Each row is a point on a landscape with many valleys, with its height.
From any point a ball rolls to the lowest of the 2 points nearest to it. It stops when none of these is lower. Distance is the straight distance between rows; heights are no part of it.
Q_148: [ 10 -11   3  -9   7  -1  10  -5  19  -1  -3   5  19 -12   5   1   1  -3
   1   0 -23  19   4   6   4  14  -1 -17   5  -2   1   9  -7   8]  (h 196)
Q_906: [ -2  -5  -3  -9   4   1   2  -2   3   1 -10  10   0  -3   1   9   4   4
   0  -9  -4   6   2   4   9   0   2   7   1   2  -2  -6  -7   3]  (h 714)
Q_441: [ -7   3  -7   9  -7  -4  11 -17  -5  -4  -3  -1 -11   4   3  13   1  14
 -10  -2  16  -6   4   5  -2  -8  -1  -1   4  -4  15   1  10   5]  (h 675)
Q_404: [-22   3  -2  16   7 -15  10  -3  -3  11 -12  17 -25   4   2   4  -7  16
  -2  12  25 -30  12   1   1 -10  18   8  16   1   5 -22 -23   0]  (h 768)
Q_903: [ 11   2   9 -11  -5  10  10  -6 -11 -14  10 -19  20 -12   8   8  -8  -8
   3  -4  -2  12  -5   8  -7   7  -4  -8 -16  -1  10   2   6   6]  (h 226)
Q_31: [  2 -18 -22 -12 -19  -9   2  24  10  19   0  -8  -4   5   3  -4  -6  16
   2 -13   8  -9 -23 -28   9 -13  -8   4  19 -14 -17  -1  19  -8]  (h 240)
Q_590: [  2   3  14  12   2   8 -12  -9 -16  -5   5 -13  -5   2  -6   3  10 -16
  10  13   4  -6   7   4 -13   1 -12   6 -18   6   8   0  -4  -3]  (h 697)
Q_900: [ 14  -3 -10 -11   4   8 -10   8  11  12   8  -5  14  -8  -2  -3  -2  -9
   0  -8 -14   2 -11 -10  -1   5   0  -4   8 -11  -6   1 -11  -5]  (h 570)
Q_615: [ -4  14   1   5  -4   1  12  16   0 -28  14  -2  12  18   2 -25 -16  11
  -5  -2  -4   5 -13  -2   3  -8   6 -12   9 -14   3  16   2   5]  (h 472)
Q_93: [  6   1   3  -9   7   4 -15  16  -1   5  -1   5  -6   3  -8  -3  -6  -6
  11  -2  -3  -9   0  -3  -3   4   4  19  -3   5  -4  -7 -26 -11]  (h 426)
Q_975: [ -4   5 -12  -3 -11   9  12  -3 -15 -19  10 -10   8   4   4  13  -5   0
 -11 -13  11   8 -11   5   0   2   3  -1  -8  -7  14  -8  10   5]  (h 454)
Q_413: [ 15   1  11  -3   2   7  -2  12   1  -8  11 -19  26  -5   1 -17  -7 -12
   6   0 -11   5  -8  -3  -4   7 -11 -12  -7   0   0  16  -7  -2]  (h 597)
Q_873: [ -2  12 -18   7 -16   0   5  17  -2 -12  11  -4   4  20   0 -15 -11  14
  -8  -9   5  -7 -27 -20   4 -10   6  -8  23 -23   5   8   5   8]  (h 503)
Q_439: [-10  -1  15  13  14 -10   0 -17   7  15 -16  18 -21  -1   2   6  12   7
   3  12   2  -6  25   5  -1  -1   2   8  -2  14 -10  -1  -2   0]  (h 450)
Q_183: [  2   4  -3  12   2 -13  -2   6   6  11   6 -10 -15   5  -5 -21   3  14
   0   4  -2  -9  -5 -15   0  -8 -10  -9  17  -4   4  19   5   1]  (h 246)
Q_376: [ 10 -13 -14 -20  -3  -2 -11  15  17  12  -4   9   6  -5  -1  -5  -3   0
  -2 -10 -15   5 -10 -11   7   1   4   5  17  -7 -14   1  -8  -4]  (h 552)
Q_334: [ -3  10   4   1   9   7 -17  17  -5  -5   6   6  -1   3 -10  -3  -5 -11
   8   2   6 -17  -2   4  -3   5   8  13  -9   4   0 -18 -40  -3]  (h 386)
Q_13: [ -2   3   7  16   7  -8   1 -12   5   6  -4   0  -8   4  -3 -13   8  13
  -3   6  -1  -2   4  -1  -6  -6  -7 -11   8   0   2  19   5   3]  (h 313)
Q_273: [ -8 -10  -3  -2  13  -1   0  -7   9  15 -13  15 -10  -7  -2  11   8   1
   4   0   0 -11  10   2  -1   4   2   2   4   6  -1 -13 -14   5]  (h 696)
Q_163: [  6   1   4 -13  -7  13   0  -2 -17  -5  -6  -7   0  -9   4  20   2  -7
   5  -4   3  14   5  13  -3   8  -6  13 -21   9   3 -11   8  -3]  (h 323)
Q_377: [ -4 -12 -18 -17  -2  -5   9   6  12  -4  -8  16  10  -6   4   1  -4  10
  -8 -14  -1   9  -9  -1  14  -5   9   0  18  -9  -7   1  -1   9]  (h 796)
Q_89: [-14  10   5  24   8 -15   7  -3  -1   2  -3  16 -18  10   0  -7  -7  13
  -7  10  19 -21   8  -1  -2 -11  17   2  15  -1   9  -5 -19   1]  (h 760)
Q_549: [ -7   7  -4   3   6  -9   9   1  13 -11  -8  18   7   5  -3 -19 -13  16
  -9   3  -5   7   0   3  10  -8  13  -8  24  -8   2  13  -9   7]  (h 48)
Q_392: [ -9  11  -5   7 -12  -4   2   5 -16 -10   3  -8 -19  14   5   0   4  12
  -3   0  10  -2  -3   0  -1  -7  -2  12  -2   3   4   6  16  -6]  (h 646)
Q_470: [-14   4   1   6   5   6  -8   3 -22  -8 -10   7 -14   5   2   9   2  -5
   3   5  10  -1  17  18   9   0  11  26 -15  18  -3 -17 -10 -13]  (h 232)
Q_283: [  8  -8  -4 -14  12   1 -14  15  19  18  -2  13   1  -8  -7   1   2  -4
  -2   0 -10  -8  -5 -11   6   7   9   5  13  -4  -8  -3 -24  -6]  (h 529)
Q_101: [  4  -5 -13 -16 -15   8   8  16   2 -21  13  -4  32   3   0  -5 -15  -6
  -2 -13 -10  15 -27  -8   5  -4   0 -10   0 -18 -10   1  19   8]  (h 433)
Q_361: [  4 -10   1 -18  -6   0   7 -13  13   1  -9   5   8 -13   5   6   5   3
  -5  -2 -10  20   0   8   2   5  -5  -6   2   3  -4   7  20   6]  (h 333)
Q_955: [ -4   8  -1  -3   3  -6   1  11   5  -1  -8  19   3   3  -4 -15  -6  10
  -4  -3  -1  -1  -6  -6   9  -8   7   5  21  -8  -1   7 -20   1]  (h 148)
Q_783: [ 12   0  16   3  14   3 -10   5   6   6   6  -5  -2  -1  -7 -24   2  -6
   4   5 -14   1   5  -4  -4   6  -8  -1  -6   3  -5  22 -15  -8]  (h 695)
Q_691: [ -9  11   6   3  -2  -2  14  13  -5 -28   2  -2   6  22   8 -21 -12   9
  -3   5  -8  12   1   6   8  -8  10   3  -1   0  -1  23  16  -7]  (h 593)
Q_839: [ -7   8 -16  10 -15  -6  11  10  -4  -3   8 -10  -7  12   7  -5  -5  17
  -8  -5  15 -13 -16 -16   5 -10   0  -2  19 -19   8   0   5   5]  (h 511)
Q_322: [ -1  -2 -10   5 -10  -8  -1   5   5   4   9 -11   2   6  -6 -17   2   8
  -6  -7   0  -1  -9 -18  -2  -8 -10  -9  14  -7   4  17  16   5]  (h 290)
Q_746: [  7  -3   2   1   2   2 -14  -9  -1  19  -1  -9 -13 -10  -5   6  19  -8
   6  12   2 -10   7  -5 -11   5 -16   4  -7   8   0   3   2  -1]  (h 676)
Q_123: [  5   3  14  -4   6  10  -4   3  -9  -5   2  -6   1   2   0  -2   3 -12
   7   5  -3   2   9   8  -4   3  -1  10 -20  10   0  -1 -10  -7]  (h 674)
Q_673: [-12  -6   1  -1   2 -21   6   7  11   1 -11   9  -4   5  -5 -19  -2  20
  -4  -3  -6   6  -1  -4   9 -10  -6  -2  23  -2 -10  21   7   6]  (h 401)
Q_611: [ -5  14   5  25  11   3  -5  -4  -7  -5   4   4  -9  11  -6  -4  -3   3
   0   6  11 -16   4   3 -10  -1  11  -3  -3  -2  15 -11 -23   2]  (h 745)
Q_238: [ -1  -7 -19 -12  -6  -4   6   7  16   5   3   7  18  -4  -1   0  -4   7
  -9 -19  -3   1 -17 -13   9  -3   5 -10  25 -19  -2  -2  -3   8]  (h 790)
Q_976: [ -6  -2  -5  10   9   6  -7 -21   0  15  -1   5 -10 -11 -12  23   9 -13
   2   3   7 -20  10   3 -14   7   0 -11 -12   4  13 -27 -18   9]  (h 592)
Q_267: [ -2   4  22  17  20   2  -9  -6   0  -2  -2  11 -13   4 -11   2   5 -14
  11  15  -4 -12  17  10 -12   7   6   5 -16  16  -5 -13 -19  -7]  (h 283)
Q_30: [ -6  11  -6  12  -5   5   0  -7 -16  -4   4  -9  -7   9   4   8   6   0
  -1  -4  13  -3   3   2  -4  -3  -2   5  -7  -4  14  -4   4   1]  (h 662)
Q_21: [ -2  -3 -23  -2 -13  -1   2   5  -3  10   6  -8   0  -2   2   7  -2  11
  -7 -14  11 -14 -12 -17   1  -9  -6  -1  12 -15   2  -3   5   7]  (h 500)
Q_795: [ 13  -6   0   1  15   2  -8 -12  17  14   5   4   9 -14  -2  11   5 -12
  -1   3  -9  -6   0  -3  -7   8   1 -22  -2  -4   6  -4 -21  10]  (h 748)
Q_999: [ 11  -8  -4  -1  17  -3 -10 -10  29  26   5  11  -2 -11  -4   2   4  -6
  -5   0 -17  -4  -2  -9   1   9   3 -21  11  -5  -1   4 -20   3]  (h 741)
Q_890: [-14   8   5  16  13   3 -10   2 -14 -12  -1   9 -10   9  -2   9  -7 -11
   8  10  10 -10  16  18  -2   3  14  18 -20  12   4 -28 -25 -10]  (h 308)
Q_194: [  0  -6  -7  -9  -8   0   0 -17   1  15 -14   0 -17 -12   6  31  13   4
   1   1  11   4  12   5  -1   5 -12   6  -4  14   1 -12  11   1]  (h 407)
Q_434: [  8   8  10  11   3   8  -3 -10  -7  -5  11 -15   5  -3  -6  -4   3 -16
   5   6   2  -8   3   1 -12   5  -9 -12 -15  -2  15   3 -12  -1]  (h 712)
Q_562: [-14  -2  -2  -3   4 -23  15   3   9  -3 -17  19  -7   8  -3 -21  -6  25
  -6   6  -3   6   6   6  16 -13  12   1  30   2  -9  18   8   0]  (h 314)
Q_682: [ -7  -7 -11 -11  -7   4  -7   2  -6  11 -11   1 -18  -3   4  28  12   0
   6   1   7  -3   6   2  -1   4  -9  20  -5  17  -4 -20   6  -4]  (h 439)
Q_416: [ 20  -1 -10  -7 -16  13  -9  10 -13   1  20 -25  15  -5   0  -2  -5 -19
   0 -13   2   3 -19 -15  -6   4 -11  -4 -11 -15  -1  -4   8  -7]  (h 62)
Q_843: [-12   6  10   6  12 -13   7   3   6 -10 -13  19  -3   9  -1 -26 -14  16
  -7   8  -6  10  10   7  12  -8  13  -4  19   4  -6  21  -1  -3]  (h 189)
Q_313: [  8  -9  17 -15  10  10   7  -1   9  -4 -12   8   8 -10  11  11  -1 -11
   7   3 -17  15   9  15   7  16   5  -1 -12  14  -8  -7 -14  -5]  (h 393)
Q_568: [ 11  -8  -7  -4  -5  -6 -12   2   5  29   7 -15 -13  -8  -2  -1  13  -6
   4   1   2 -16  -1 -20  -7   0 -20  -1   6   2 -10   8  10  -7]  (h 119)
Q_529: [  6   5   5   8  10  -3 -16   4  11  14   6   2  -8   1  -8 -20   1  -2
  -1   2  -4 -13  -2  -7  -6  -5  -8  -1   4  -1   0  19 -17  -2]  (h 715)
Q_658: [ 10  -1 -22 -16 -11   9 -15   4  -8  10  10 -14   9 -11  -1  16   4 -14
   0 -14   4   0 -16  -9  -3   7  -7   1  -4  -9   3 -18   2  -3]  (h 769)
Q_55: [  8   3  -4 -12 -22   7  18   5  -1 -25  19 -11  33  -1  -1   3 -16  -6
  -2  -7  -9  22 -26  -1   1   3  -5 -19  -7 -12   1   5  32  15]  (h 417)
Q_469: [  6 -11  15  -8   5  -2  16 -17  16   0  -9   6  17 -14   7   4   7   3
  -4   3 -17  26  10  14   0   9  -5 -16  -4   2  -5   8   8   5]  (h 269)
Q_616: [ -1  -9  -9 -26 -13  -1  10   6   4 -10  -1   2  18  -1   5  14  -6   7
  -6 -16  -4  18 -14  -1   5   0   2   3   2  -6  -9   0  25   8]  (h 414)
Q_446: [  4   0  13   0   1   5  19  -9  -4 -19   1  -5  22 -10  11   5  -5  -7
   1  -2  -4  13  10  19   0   4   5  -8 -15   0   4   4  -1   3]  (h 281)
Q_911: [-11  -2  -2  -1 -12  -3   4  -6 -15   6 -12   0 -22   3  11  17  10  14
  -1   7  16   3  16   8   7  -5  -1  19  -6  16  -5  -2  27  -7]  (h 520)
Q_582: [  5   1  27   2  11   7  10   6  -6 -15  -1 -12  14  -3   9  -7  -3  -9
  10   5  -6   3  12  17  -5   9   1  -1 -21  12  -4   0 -19  -6]  (h 648)
Q_499: [-14   0   5  14  -1 -14  15 -16  -3  -2 -11   5 -12   7  10  -5  -3  15
 -10   3   3   8  18  12   5 -13   9   0   4   5   0  16  21   1]  (h 381)
Q_591: [  3   1  -6 -15 -15   9  12  -1  -9 -14   3  -7  21  -4   2  13  -7   0
  -7 -11   0  19 -14   3   4   2  -1  -5  -7  -7   7  -2  23   8]  (h 440)
Q_12: [  9 -16 -12 -24   0   0   3   5  19   4 -17   9   6  -9   7  17   8   3
   0  -8 -15  17  -6  -1  11   7   3   5   7   3 -11  -2   4   3]  (h 744)
Q_269: [  3  -5  13  -7  18   5  -2  -1  12   5 -13  15   0  -2  -1   5   3  -7
   5   8 -16   4  10   8   2  11   8   5  -7   8 -10  -7 -21  -3]  (h 447)
Q_539: [ -1   0  -1 -13   2   2   7   9  -1 -19  -1   3  16   6   3  -5  -8   5
   0  -8  -6  16  -6   3   9  -6   9  14  -4  -2  -4   1  -2  -4]  (h 819)
Q_512: [ -6   1   1   7   8   6 -15  -4  -6  -1   2  -1  -8  -2  -8  15   6 -16
  12   9   2 -12  10   8 -13   9  -3  10 -17  12   5 -24 -24  -4]  (h 633)
Q_856: [  6  -7  12 -12   4   8  16  -8  -4  -9 -10  -2  14 -13  13  16  -2  -5
   2   3  -9  21  15  22   4   9   3  -3 -19  13  -2  -8   2  -1]  (h 339)
Q_352: [  1   5  -7  12   7   0   1 -10  12   4  12   9   9  -6  -3  -9  -5   4
  -7  -9   0 -13  -4 -14   1  -1   2 -20  17 -18   7   6 -21  13]  (h 781)
Q_575: [ 11   1  13  13  11   8 -10 -16   3  11  12  -5   4  -5 -12  -2   8 -21
   9   6   0 -19   4   1 -19   8  -4 -18 -11  -2  11  -3 -24   6]  (h 723)
Q_184: [-12   4 -10  16   1   7  -4 -14  -7   6   6  -1 -10  -4  -6  20   6  -2
  -3  -6  17 -19   2   1  -8   2  -3 -10  -1  -5  19 -22 -14   8]  (h 601)
Q_449: [  0  -9 -18  -1   1  -7   3   0  20  18   6  10   8 -10  -1  -4  -2  10
 -10 -10   1 -10  -7 -13   6  -2   0 -17  29 -14   0   4 -12  14]  (h 786)
Q_452: [  7   1 -13 -17 -21   7 -10  25  -5  -5   9  -6   4   6   4  -4  -4  -6
   3 -12   2  10 -25 -17  -1  -4  -6  12  -9  -7  -9  -1  29  -8]  (h 166)
Q_456: [ -3  11   5  16  11   3  -8  -3  -1  -1  13  13  -2   5 -11  -3  -6  -7
   2   6   9 -24  -2  -5  -7   0  13  -9   2  -7  13 -16 -39   2]  (h 738)
Q_970: [ -2   2 -16   1 -21  -8  15  17  11  -8  12 -10  15  14 -10 -20 -11   1
  -4  -6 -11  18 -24 -13   8 -13  -7 -22  14 -17  -9  14  41  10]  (h 364)
Q_324: [  2  -2  -8   0 -16  -5   4   8   8   3  10 -16  12   3  -5 -18   1  -2
  -3  -7  -9  13 -17 -12  -1  -5 -13 -14  10  -9  -4  20  35   6]  (h 328)
Q_771: [  6  -7   4  -3   9 -12 -10   1  20  19   2   7  -4  -7  -7 -13   1  -1
  -1   2 -12  -4  -3  -7   0   6  -5  -7  11  -4  -4  15 -13   6]  (h 730)
Q_81: [ -6   8   9   0   0  -3   2   7 -11 -17  -6   4  -2  15   9 -10  -6  11
  -3   3  -2   8   8   8   9  -9   7  14  -2   9  -4  15  14 -13]  (h 554)
Q_235: [  6  -9  -8 -21   8   6   5   5  12   4 -16  15   4  -9   5  23   4  -2
   1  -5 -12  10   3   8  10  10  11   2   1   7  -5 -14 -13   3]  (h 729)
Q_266: [ 12  -5  10 -11   0   6  11  -8  10  -9   5  -9  29 -13   5  -2  -2  -3
  -1  -5 -14  18  -5   9   0   7  -6 -22  -5   0   0   9   3   8]  (h 121)
Q_982: [-15  13   6  35  12  -9   5 -15 -11  -8   2  14 -13  14  -1  -1  -8   3
  -5   8  17 -19  12   8  -5  -3  21  -5   3  -2  18 -17 -20   0]  (h 752)
Q_852: [ -3  -4  18   3  21  -2 -18  -2  10  12  -8  19 -21   2 -10   3   9  -8
  11  16  -5 -16  19   4  -8   5   8   8 -10  19 -11 -12 -19  -7]  (h 373)
Q_316: [-10   9  -7  23   0   3  -9 -10 -15  -9  12  -4  -7   4  -5  15   1  -8
   2   0  17 -14  -1   7  -5   5   8  -1 -11  -7  19 -28 -23   8]  (h 609)
Q_687: [  6   8   9  15  14   4 -14  -4   3   1  17   0   0   2  -6 -10  -4  -9
   5   4   0 -18  -2  -6 -12   5   0 -16  -4  -5  11  -2 -35   1]  (h 732)
Q_815: [ 21  -2  -1  -8   1  12 -13   3   2   9  15 -18  15 -12   0  -8  -1 -18
   4  -3 -10  -1  -8  -7  -8  13 -10 -10  -5  -5  -1   4  -8  -8]  (h 582)
Q_116: [ -7   8  15  13   8   7  -6   6 -14 -16   5   5   4   5   0   1  -9 -11
  10   6   8 -14   6  13  -4   6  12   7 -16   6   4 -20 -34  -4]  (h 351)
Q_166: [ 13  -7  -6 -12   2   8  -5 -12  10  16  -4   1   5 -16  -1  22  10 -10
  -1  -2 -12  -1   2  -2  -2  12  -4 -10   1  -3   4 -10  -6   6]  (h 756)
Q_54: [ 13 -13 -10 -21 -17  -3   1   4  12   2   0  -7  16  -9   0   1  -3  -6
  -3 -11 -15  22 -19  -8   2   5  -9  -8   0  -7  -9   1  33   3]  (h 767)
Q_918: [-21   5  -7  18  -5 -17  14   4  -5   8  -1   1 -28   6   2  10  -6  27
   0  15  29 -32   5  -2   1 -12   9   8  22  -3  16 -15 -19   1]  (h 774)
Q_349: [-14  -1   7   4  -1  -8  12 -12  -1  -6 -14  -4  -3   5   7  -7   5  16
  -8   7  -1  20  16  14  13  -5   1   3   4   9  -9  24  34   0]  (h 456)
Q_181: [ 12 -11 -10 -22  -4  -1   1   6  18   5  -3   1  17 -11   2   3   1  -5
  -2 -10 -20  24 -13  -2   9   8  -4  -8   9  -7 -13   4   9   5]  (h 757)
Q_596: [-13   8  18  34   8  -7   8 -18 -14  -5  -7  10 -23  17  10  -9   0   8
  -2  11  11 -11  24   9  -3  -7  17   0  -5   7   8   2   7  -4]  (h 241)
Q_520: [ -4  -3  16  13  17 -10   1 -14   7   5  -9  13 -13  -1  -2  -4  10   8
   1   6  -2  -4  15   3  -7  -1  -3  -5  -3   4   2   8  -1   5]  (h 378)
Q_811: [ 21  -5   2 -12  -8  12   6 -11   2   0   3 -15  25 -20   1   9   1 -13
   1   0 -11  15  -4   6  -8  10  -9 -18  -8  -4   6   3  12   7]  (h 178)
Q_424: [ 19   1 -20   0  -9   5 -13   9  -2  10  23 -21  10  -2   2 -15  -4 -15
  -2 -13   1  -4 -18 -19  -2  -1 -10  -3   5 -16  -5   5  15 -11]  (h 93)
Q_145: [ -1   5   1   9   6  10 -10  -6  -9  -2  11  -3   5  -3  -6  15  -1 -14
   5   0   8  -8   1   4  -8  10   4  -3 -14   2  13 -23 -26   2]  (h 619)
Q_496: [ -1   7   4   5 -12  -4   0   9  -9  -8   2 -14 -15  19   1 -13   2  13
  -1   1   1   5  -7  -5   2  -8 -11  10   3  -2   2  19  27  -8]  (h 624)
Q_503: [  4  -8 -19 -12 -18  -4  -3  26   1   7   6  -4   2   6   3  -7  -8   4
   0 -18   6   2 -29 -20   2 -11  -1   9   5 -15 -14  -4  29  -7]  (h 206)
Q_75: [ 14  -4 -18  -7 -10   0 -17   7   3  22  12 -17  -5  -8   2  -7   3 -10
   0 -12   5 -11 -11 -22  -3   1 -14   3   7  -6  -6   1  12 -11]  (h 60)
Q_726: [ -7  -2  -7   6   4  -5   6 -12   8   8  -7  11 -10  -6   2  11   7   9
  -7  -3  11 -10   7   2  -2  -3  -1  -2   8   0   7  -5  -4   8]  (h 684)
Q_396: [ -9  -2   3  18   9  -1 -13 -23  -5  10  -6   4 -17  -5 -12  26  17 -18
   5  14   7 -18  19  12 -16   6  -1   1 -17  17   5 -30  -8  -1]  (h 575)
Q_153: [ -6   3   7  -4  -3   8  -3   0 -24 -10  -3  -2  -8   0   3  15   3  -7
   2   5   7   9  16  17   2   2   4  22 -22  18   0  -9   8 -12]  (h 317)
Q_90: [ -2  15 -11   4  -9  -5   7  20  -3 -25   5   0   4  19  -1 -23 -16  16
  -6   2   2   1 -21  -6   6 -12  12   0  25 -18   1  10  -1   2]  (h 492)
Q_663: [ -2  -7  -4 -19   1   2  11   7  13 -13  -9  11  21  -2   3   0  -8   3
  -2  -8 -15  18  -8   2  11   0   9  -3   8  -5 -10   2  -6   6]  (h 806)
Q_578: [ -6  12   8   6   2   4   4   5 -14 -18   1   1  -2   8   3  -9  -5   2
  -4   1   6   2   4   8   6  -6  10  12  -7   4   6   0  -5  -9]  (h 516)
Q_757: [-11  12  -4  -1  -5  -4   4  12  -9 -15  -1   6   0   9   2  -4  -6   8
  -6  -4   9  -3  -5   1   7  -9   9  13   7  -6   6  -3  -6   0]  (h 491)
Q_980: [-16  -6  -8  -7 -10  -5  -4   5 -17   4 -11   1 -21   3   6  20   8  10
   2  -3  16  -6   7   6  10  -3  -3  29  -6  10  -6 -13   7  -7]  (h 476)
Q_414: [ -4   1  15   2   1  -3   3 -10  -8  -2  -9  -7  -9   6   1 -14   8   8
   0  11  -5  11  11   8   2   0 -12   4  -4  11  -9  28  29  -5]  (h 537)
Q_668: [ -9  -3   0   1   4   0 -12 -13  -5  14 -13   6 -20  -7  -8  24  12  -8
   6  10   8 -13  20   6  -8   4  -4  10  -6  17  -1 -25  -5  -5]  (h 553)
Q_612: [-12   4 -12  -7 -11   1  15   6 -12 -21   3   0   8  11   6   3 -13   9
 -11 -13  11   4 -12   1   9  -8  10   9   2 -12   9  -3  12   5]  (h 469)
Q_154: [  1   4  24   5  18   6   0   9   2  -9   1  11  12   2   0 -14 -15  -6
   9   5  -7  -5   5   7  -1   4   9  -3  -5   4  -3  -3 -33  -4]  (h 63)
Q_626: [ -1   4  -4  -2 -21  -1  20   2   5 -17  13 -11  24   9  -7 -10 -11   1
  -6  -3 -11  20 -22  -3   5  -3  -6 -16   2 -10   0  17  42  12]  (h 394)
Q_255: [ 14  -3  18  -5   4   1 -12  -1   0   7   1 -12  -1  -3  -2 -13   9  -6
  13  10 -11   7   2  -1  -5   5 -14   3 -12   8 -10  21   4  -7]  (h 664)
Q_252: [ 13  -6  25  -2  10   6  10  11   0 -13   1 -13  24  -8   5 -13  -6  -8
  12   4 -15  10   5   7  -5  12  -8  -9 -14   9  -7  16 -11  -2]  (h 620)
Q_257: [-19   3   7  23   9 -14  11 -14  -2   3 -14  15 -22   5   7  -9   0  17
  -8   9  11  -7  25   7   2 -14  17  -2  10   7   2   4   6  -3]  (h 311)
Q_637: [ 13   0   8  -3  -8   2  -6  -2  -8   1  -1 -14   0   2   0  -9  10  -5
   6   3  -4   7  -3  -5  -1  -1 -19   0  -6   3  -5  16  26  -3]  (h 628)
Q_226: [  4 -12   3 -17  16  -7  -6   7  19   6 -14  24  -2  -6  -2   1   2  -2
  -2   5 -15   2   2   1  10   9  10   2   8   4 -15  -2 -24   2]  (h 496)
Q_761: [ -1   5  -3  -7  -8   5  10  21   5 -26  11  -2  27  12  -3 -15 -15   3
  -3 -11  -6   9 -21  -5   8  -4   7 -10   5 -14  -4   8   8   5]  (h 451)
Q_603: [ -2  -6  -9  -6  -2 -11  -1  16  12  10  -2   6  -4   0  -2 -13   1  14
  -2  -1   0  -6  -9 -13   9  -8  -8   7  21  -6 -11  12   4   1]  (h 457)
Q_714: [ -3   7   4  -3  -7  -4   6  17  -3 -17  -3  -4  -5  20   1 -24  -7  13
   0   4  -7  14 -11  -5  10  -9   0   9   5   0  -9  21  25  -6]  (h 626)
Q_415: [ 17  -2  -2 -17 -14   9  -2  14  -7  -5  15 -17  14  -4   5  -3  -4 -13
   5  -9  -5  15 -17  -8  -5  -1  -6   3 -14  -3  -9   0  23  -8]  (h 111)
Q_627: [  8  -4   0 -22  -6  14   2   5  -5  -7  -1  -7  18 -10   4  19  -5  -9
   3  -7  -5  17  -4   6   4   8   0   5 -18   5   2 -12   2  -1]  (h 276)
Q_632: [ -1   2   4   6   9   0 -17  -8   3  14   3   2 -14  -1  -9   1  10 -15
  11   6   0 -15  11  -2 -14   4  -6   3  -8   9   1  -7 -16  -3]  (h 654)
Q_40: [  2  -1  -2  -4 -14   5  -4 -20 -17  11 -10 -12 -14 -12  -2  23  13  -4
   2   7  13   1  11   8  -7   2 -13  13 -13  12   6  -8  25  -1]  (h 367)
Q_990: [ -4   7  27  20  24   2   0  -5  -1  -5  -2  10  -1   4  -5 -10  -6  -7
   7  10  -2 -10  14   7 -12   3  11  -4 -11   8   5  -3 -27  -2]  (h 180)
Q_113: [  8   3 -12  -4  -6   6  -3  -3  -8  -1  13 -10   6  -3  -1   7   3  -9
  -1 -11   2  -1 -14  -5  -4   4  -7  -2  -4 -12  11  -6  -4   1]  (h 772)
Q_360: [-12   1   8   4 -10  -2  11 -21 -14  -3 -12   1 -10   4  14  12   3  11
 -10   8   9  13  21  17   7  -6   1  10 -11  16  -2   9  30  -3]  (h 560)
Q_328: [-10   4   2  11  -7  -2  -8 -19 -19  10 -12  -8 -24  -2   0  19  17  -2
   3  11  20  -8  21   9  -7  -1 -10  11 -15  17   5 -11  13  -1]  (h 312)
Q_891: [  7   5  -8   4   0   6   1  -5   4   1  15  -6  12  -6   0  -5   0  -2
  -5 -10  -4  -4 -11 -12   1  -2  -3 -14   8 -15   9   5  -3   7]  (h 777)
Q_774: [-11   4  10  28  -1  -2   1 -26 -19   4 -11   1 -23   6   7  10   9  -1
  -1  16  16  -9  26  10  -6  -5   4   5 -12  15   2  -7  16  -8]  (h 242)
Q_820: [-12  10   3  30  -2  -3   2 -17 -21  -9   1   0 -19  13  10   3  -2   3
  -7   9  15  -7  24  14  -4  -5  13   4 -15   7  15  -7   7  -5]  (h 179)
Q_937: [  6  -6  -7   6  -3 -12 -11   4   7  25   9 -15 -20   1  -5 -16   9   7
   3   0   7 -20  -3 -19  -3  -9 -18  -1  11  -1  -4  17   7  -4]  (h 184)
Q_530: [ -8   0   6   6   9   2  -8  -7  -4   5 -13  12 -15   2  -4   6   8  -1
   4   9   3  -5  16  11  -2   1   2  13  -6  15  -3  -7   1  -6]  (h 512)
Q_119: [  2   6  10  -1  11   2   0  15   1 -10   1  12   6   5  -6 -15  -8   1
   3   0   1  -3  -5  -4   1  -4   8   5   6  -6   2   4 -31  -4]  (h 163)
Q_117: [ 18  -7 -10 -18  -9  15 -12  -7   0  19   0 -14   8 -19   2  25  12 -16
   4  -5  -5   5  -4  -7  -5  14  -4  -1  -7  -2   5 -18   1   1]  (h 763)
Q_147: [  2   4   6   6 -10  -2  -3  -4 -14  -3   0 -16 -15   9   3 -11  11  10
   2  10   2  10  -3  -5   0  -4 -16   7  -3   9  -6  28  40  -2]  (h 591)
Q_378: [ -1 -14 -10 -20 -12  -3  10  -2  11   3 -10   1   4  -8   2  18   4   7
  -9  -6  -1  19  -5   3   8  -1  -7   5   4  -1  -7  -6  28   9]  (h 380)
Q_699: [ -2  -8 -14  -6  -4  -8   0   2   8  22   0  -7  -5  -6   3   2   6   8
   0 -11   4  -8  -7 -18   3  -2  -6  -3  15  -9  -6   4   4   0]  (h 486)
Q_57: [ -2  -2   5  -4  16   0 -16  13   7   9  -6  20 -15  -1 -13  -1   3  -9
  11  10  -2 -15   5   5   0   1   6  19  -3  15 -10 -10 -28 -11]  (h 443)

Where does a ball stop that starts at each point below?
Q_113 -> Q_820
Q_512 -> Q_75
Q_873 -> Q_75
Q_89 -> Q_266
Q_578 -> Q_266
Q_906 -> Q_820
Q_815 -> Q_266

Call two points neighbours if one is among the 2 nearest of the other. Go from one point of each pair to the other, from neighbour to neighbour, staying as low as possible. Name the highest point that can't be avoided.
Q_416, Q_820 -> Q_714
Q_266, Q_154 -> Q_57
Q_75, Q_416 -> Q_424
Q_154, Q_549 -> Q_119
Q_470, Q_266 -> Q_163
